Points, in no order, along strands that fork, close into loops and pass close to each other.
Two points are linked if the straight distance between their rows is under 113. Some points are linked to none.
<484>: [-60  13  -9  12   8 -15 -10 -48   6   7  12  -2  33 -25  -4  18 -35  29
  -6  42  25  19 -37]
<561>: [ 12  39 -25  31  28  10   5   2   1 -48 -43  29  45  23  12  -1  23 -14
  28 -21  20 -44  35]
<473>: [  7 -12  22 -10 -29 -55 -26  20  -9  47  45 -47  -9 -16   6  13   0   9
 -26 -68 -45  -5  -9]
<998>: [ -4   7  15 -52 -12 -21  -3 -27  20 -17  40 -40 -11 -61 -41 -18  29  22
  26  40  28  13   3]
<959>: [  8 -15 -36  -3  33 -21 -23  41  13  -3 -22  50 -21  -9   2  45  22 -31
  14   0  -1  17 -42]
<758>: [  1  -2  22  53  47   3 -19 -16  45  -5 -27  60  28  17  34  14  10  -9
  27  29  53 -30  55]
<953>: [  3  44  20   7 -20  39 -41  38  -3 -13 -24  25 -15  39 -22   8 -16 -33
  -5 -52   4  -4   0]
<196>: [ 43  -4  41   1 -20 -12   6   6   6 -10  33 -38  55 -48  29  26  23  27
 -14 -22  11 -42  33]
<735>: [-11 -29  48 -31 -42   1   5   5   8  -6  37   3   1 -19  27  23 -34  32
  35   4  40 -30  42]
<108>: [ 31 -27 -68  22 -18  21  13  36 -24  21 -33  -8  11  23  12 -18  32 -24
   3 -11 -64  59 -12]
<315>: [ 18 -52 -27  26  -4  12 -26  27  -5  41  -5  17   3  42  40  18  66 -74
  24  17 -43  16 -34]
<657>: [ 29 -33  -8 -19  54 -58  16   2  -9  20  60 -56  26 -27   5  -5 -40  28
 -22  -2 -33  -9  19]
<776>: [ -4  31   6  47   5  38  14  34   0 -43 -31  39  -4  36   2  33   1 -32
 -17 -78 -20 -13  21]
<736>: [-16 -30  -1 -25   0 -43  32 -17   8   3 -17 -22   8 -70  -9 -18  25  51
 -24  56  41   1 -30]
<774>: [-27 -14  16 -73 -10 -22   2  -4  20 -27  13 -41 -52 -15 -69 -22   7  56
  23  36   7  42 -16]
<466>: [-54  51   5  22  -2   5  14 -41   9  -9  -7  15  53 -13  -3  21 -30  42
   7  25   5  13  34]
<277>: [ 10  -5  37  -5   7  -5  21  -2   2 -49  62 -47  62 -38  -3   1  13  14
  -4  13  44 -32  58]
<316>: [  8 -51 -24  -4  20 -25 -25  34  13  21 -20  33 -67  19   1  25  36 -14
  25 -30 -40  39 -44]
<979>: [ 24 -39  18 -13 -10 -53 -13  23   8  33  31 -69 -47  -9 -16 -41  24  14
 -55 -73 -57 -12 -13]
<257>: [ -6 -26  -1 -15 -24 -45 -39  -5  11   6  18  -8   6 -28   6  26   1  22
  26  16  39 -21 -29]
<422>: [ 31 -21  11  -8  41 -36  27  13 -19 -23  83 -46  50 -43  28   7 -24 -24
 -16 -25 -12 -33  22]
<222>: [ -4  44 -12  -8  38  50  24   5   4 -52  33  46 -34  17  -2  19   8 -62
  29  -3  25  34   0]
<443>: [-32  28  -5 -38  12  14 -34   9  -7   2  14  14 -28  47 -11 -17 -45 -20
 -20  54 -10 -33  -7]
<147>: [-40  -6  16 -18  16  15  15  -1  -4  33 -35 -40 -35  -6 -10 -18  -7  37
 -16 -35 -23  34 -47]
<280>: [  8 -15 -15  25 -27  20  19   9  -4  -2 -44  22  45  14  69  -7  24 -17
 -17  -1 -18 -37  16]
<828>: [ -3  29  63  10 -15  22  29 -75   4 -35  46 -15  43  -7  -7  11  14  23
  47   5  12 -25  62]
<667>: [ 10   4   4 -37  19   3   4   0  -2 -22 -15  16 -68  22 -18 -13   4 -28
  16  10  -4  31 -39]
<741>: [ 20 -42  -4  14  -9  39  -6  21 -20  54 -27  21 -62  52  22 -20  -3 -49
 -33 -36 -54  47  -8]
<179>: [ 22  24 -24  42  28   8 -29  12   8 -61  23  15   3  31  -5  52 -16 -50
 -24  20  36  13  -9]
<865>: [-15   5   2  44  24  31  34 -17  -1   5 -33   4   9   6   7  23 -37 -26
  37  11  28 -28  -7]
<629>: [-46  56  -5   9   3  21   0  -3  -5 -22 -19   5  16  -1   3   7 -23  20
  17 -30   1   6  16]
<436>: [-70  43  12   7 -43  53  25 -14  -5 -29  29   9   0  14 -32 -19 -18 -35
  22  17  19 -20  43]
<702>: [ 20   8  -5 -62  -6   5 -22 -13   5 -22 -16   5 -30   3   1  -9  12   7
  29  41  19  24 -14]
<504>: [ 10  24 -21  15  50  20  24  23   2 -71   6  67   2  68   0  48  28 -20
  -3 -34  21 -12  68]
<283>: [  6  21  -4  22  24  25 -19  23   8 -59  -6  30  25  42   2  37  -1 -24
  27  -9  38 -17  31]
<434>: [ -1 -14  28  12 -29  34 -28   8  -4  78 -13   5 -23 -17   2 -26  -8   2
 -28 -94 -11   8  13]
<843>: [ 56 -22   4   8 -27   3  -1  11   7  16 -23  33  61  -2  27   1  21  19
   2  15 -14 -34  38]
<883>: [-56  48  19 -32 -62  42   4   1   5 -12  37  -4 -36 -25 -48 -14   0  -9
   9  39  13   6  14]
<17>: [-10  25  27  -1 -23 -29 -23  -3  -1  22  33 -34 -19 -29   5  16 -43  32
   3 -53 -24  -6   9]
<600>: [ 18 -43 -28   1  69   2  17   6 -19  30 -12  19 -19  57 -33  13  25 -11
  -3  15 -69  31 -67]
<573>: [ 11 -18  -6  32  -1  25   2  32 -27  22   3  50 -29  40   0  27   3 -61
 -49 -53 -35  27 -40]
<836>: [-50 -29 -44 -36  14 -61   1 -14  15 -23 -10  12 -12 -38 -27 -25  -1  47
 -16  57  44  26 -24]
<31>: [ 39 -26 -37  19 -25   6   8 -12  -8  34 -27  13  13  13  -3  -7  15   7
  -4  31 -70  32  -3]
<649>: [ 31 -42 -48  55  43 -32 -16 -25   5  14 -16  39  38  23   6  -1  26 -16
 -21  44  14  17 -31]
<243>: [  0 -38 -55  -2   9 -91 -27 -25  26 -18 -17  19  -7 -14 -21 -25  -4  27
 -27  49  46   4 -11]
<773>: [-11  17  63 -13 -26  53  28   7  -7 -36 -60  11  -2  30  25   0  51  10
  -1 -49 -14 -31  42]
<439>: [  8  44 -24  30 -12 -33 -16 -49   7 -32  11 -14  46 -25  42 -32   2   0
  -9  30  40 -13  -3]
<922>: [ 28 -62 -19  -8  -4 -63 -19  11   7  32  -7 -20   9 -22  17 -18   8  30
  22  18  20 -28 -13]
<291>: [-50   7 -38  17  12 -18  -2 -11  10   2 -24 -10  12  -4  48   9 -24  24
 -35  13   5  20 -38]
<762>: [  2  61   9   8  -8  -3  14 -68   1 -16  37 -10  33 -15  20 -21   7   3
  40  -1  28  -9  20]
<1025>: [ 26  18  44 -31 -18  49  19   1   2 -13 -30 -11   8  -6  21 -23  23  22
  22  -9  15  -8  33]
<483>: [-13 -47  11 -19   4   4  28   4 -16  72  -2 -39 -15 -28 -13 -12  -2  58
  -8 -61 -58  32 -28]
<36>: [-16   7 -31  14  34   3 -27   1  24 -28 -12   4   3 -10 -31 -15  -8   5
   5  68  68  21  29]
<650>: [ 20  -2 -16  28  38  -2 -14  26  -2 -21  32  11 -38  59  17  50 -21 -46
 -46   0  17   7 -25]
<468>: [-13  37  62  -6 -30   7  -1 -17   2  10  38  -5   4 -35 -36  38 -30  31
  15 -52 -17   4  21]
<1016>: [ 42 -11 -10 -24 -27  -1 -48  33  -9  18 -10 -10  -6   0  15  -8   7  25
  33 -41 -21   5 -14]
<458>: [-23  32 -12 -37 -14 -16  24   2 -20  24  14 -23  -8 -21 -27 -40 -28  -1
 -13 -18 -11 -41 -18]
<964>: [ 22  33  14   2 -16 -10 -14 -22 -18  37   2 -29 -59  -1 -21 -47  11 -25
   3 -60 -25  -2 -42]
<491>: [-19  22 -51  34  42  -5 -30   0   6 -39  15  14  17  23 -24  11 -29 -45
  -9  47  53  21   1]
<633>: [ 45 -54 -22  -6  11 -61  -4  11  -8  16  38 -40  20 -38 -10  -1 -19  47
  -4  10  12 -29  18]
<507>: [-45 -39 -26   8  36 -45  18  -7  23   9 -25  13 -39  23  22   4 -17  13
 -29  35  -6  20 -62]
<666>: [ 20 -43   0 -27 -18 -12  36  10 -32  41   2 -49  13 -32  -1 -10  10  49
   8 -15 -27  23 -25]
<400>: [-23  39   5 -23  22  25 -31 -18  17 -15  -1  22  -2  31   7 -30 -47   3
  -3  66   9 -18  40]
<628>: [-36 -41 -16  10  15 -25  39  -7  15  16 -42 -22 -43   9 -11  -4 -12  23
 -11   1 -44  23 -68]
<271>: [ 21 -27  13   6 -52  31   9  31  -8  54 -29 -13 -43 -22 -10 -28  -2  11
 -16 -73 -37  42  17]
<824>: [ -2 -22  12  -7   8 -49  16 -29   3 -20  39 -53   5 -92 -35  -1  11  21
   3  46  53   6  -1]
<451>: [ 42  22  46 -14 -23  14  23 -24 -19 -19   7 -48  40 -30  41  11  38  24
  10  -9   6 -16   2]
<480>: [-36  29  47  23  -5  35  31   7  -8 -53 -60  44 -15  29 -22  14  30  -6
   6 -65 -19 -37  39]
<960>: [ 37  -9 -29  16  57   4  23 -24   2  15  -6  12 -25  34 -29  17  -1 -31
 -27  48 -31  11 -73]
<509>: [ 31 -42 -14   0 -16  -8 -31  33  15  46 -35   3 -46   9   7   1  31  16
  52 -26 -40  37 -13]
<487>: [-13  33  -8  -1 -12 -24  16 -10  -8  19 -16 -21 -42 -26 -13 -26 -12 -24
  23 -35   5 -21 -42]
<912>: [ 34  -3  -4   1 -30  -5   8   2 -17  45 -27  -2 -12   6 -19  -6 -14   4
 -30  11 -57   0 -28]
<286>: [-60   2  29 -41 -51  34  20   4   4 -24  56 -30  -2 -31  -3  -9   3  18
 -12  66  15  14  50]
<351>: [ 11   3   5  33  17  -6  -7  -6  37  -1 -21  30  15 -39   6  -5 -12  23
  25  44  51 -17  45]
<710>: [ -2  27  10 -46  -8  48 -15  23   1 -43 -20 -14   5   7  -2 -10  12   4
  40  27  36   8  35]
<822>: [ 44   8 -15 -18 -24  -6 -39  34   1  -1 -20  12  30 -18  -5  12   8  40
  10   5  -7 -10  17]
<234>: [-25   4  67 -59 -15  20   7  10  -1 -19  55 -20  18 -24  10  21 -18  43
  -3  21  12   5  60]
<242>: [ 12   3   2  39  -3  25   9  -8  -2 -23 -29   4  20  43  62   1   1 -39
 -37  37   0 -23   2]
<165>: [-25  43  -6 -16  25  38  34 -20   6 -41 -10  21 -47  -6 -13   3  -6 -35
  -2  21   5  42 -11]
<866>: [-17  -7  45   8 -18  48   5  24   1  56 -46  50   0  -5 -13  -7  -4   6
  -8 -81 -32 -24  25]
<802>: [-54  66  40 -11 -40  10  27 -22 -23 -14  46 -24  17   9 -24 -22 -18 -26
  15 -20  19 -42  23]
<350>: [ -9  53  20  18  -9  18   8  -3  -7  22 -12  31  17  -5 -12  31 -13  19
  32 -61 -24   9  -9]
<465>: [  1 -27  34   8  33 -13  18  -3  18 -23  57 -62  36 -85 -16 -17  25  10
 -15  41  73 -15  52]
<446>: [-13  48  18 -17 -37   1  30   7 -25   1  16 -28  17 -14  24 -26 -18 -16
 -15 -36   6 -42  18]
<978>: [ 32 -39 -30  13 -36  51 -13  29 -26  59 -42  12 -21  14  -9 -34   4 -36
  -3 -49 -55  59   8]
<587>: [ 13  -4 -27  24 -11  15  -3   0 -16  35 -10  44  36  35  45   6  51 -56
  12   2 -37 -18   0]
<198>: [-34 -38  27 -36 -33 -15  -9   1  -3 -18  56  -6  25 -25 -11  23 -11   7
  29  28  63 -26   5]
<60>: [ 45 -44 -38  57  43 -27  -7 -42  18   5  -9  -1  -4  51  -3  13   9 -12
 -13  55 -34  22 -43]
<829>: [-18  34   2 -44  -8  21 -52  29  -4  -3  -9  16 -29  37 -34 -10 -26 -14
  -2 -12   0  -6  10]
<93>: [  6  -2 -37  30  36 -60  -7 -21  21  22 -24  32  27 -20 -10 -26   3  -8
 -26  52  32   5 -32]
<595>: [ 22 -23 -23  -2   8  28  15  20 -33   1  26  36 -19  74  17  41 -16 -44
 -43  -3 -12  12 -35]
<992>: [ 22  18 -12  21 -20 -19 -18 -46  -7  -8  -7  -7  17  25  47 -18 -17  -8
 -16  24  -1 -30 -15]
<180>: [  1 -10 -42   8  47   0 -27  25  -7  21 -11  -6  19  45   1  -3 -25  -2
   6   3 -20 -15 -33]

A piece is all that can be reached along the links. How many separate loops has the piece of each point below (a circle has one, a figure eight two, a Y none), and how many tips (points with one link)?
<922> -> loops 0, tips 2
<451> -> loops 0, tips 4
<629> -> loops 0, tips 2
<271> -> loops 0, tips 5
<242> -> loops 0, tips 3

A tip is a point with one link. Name the tips that can be reached along the links from each point below, in the order of the rows.
<829> -> <774>, <222>, <600>, <400>
<466> -> <979>, <666>
<650> -> <561>, <758>, <504>, <912>, <866>
<242> -> <959>, <315>, <828>
<487> -> <422>, <964>
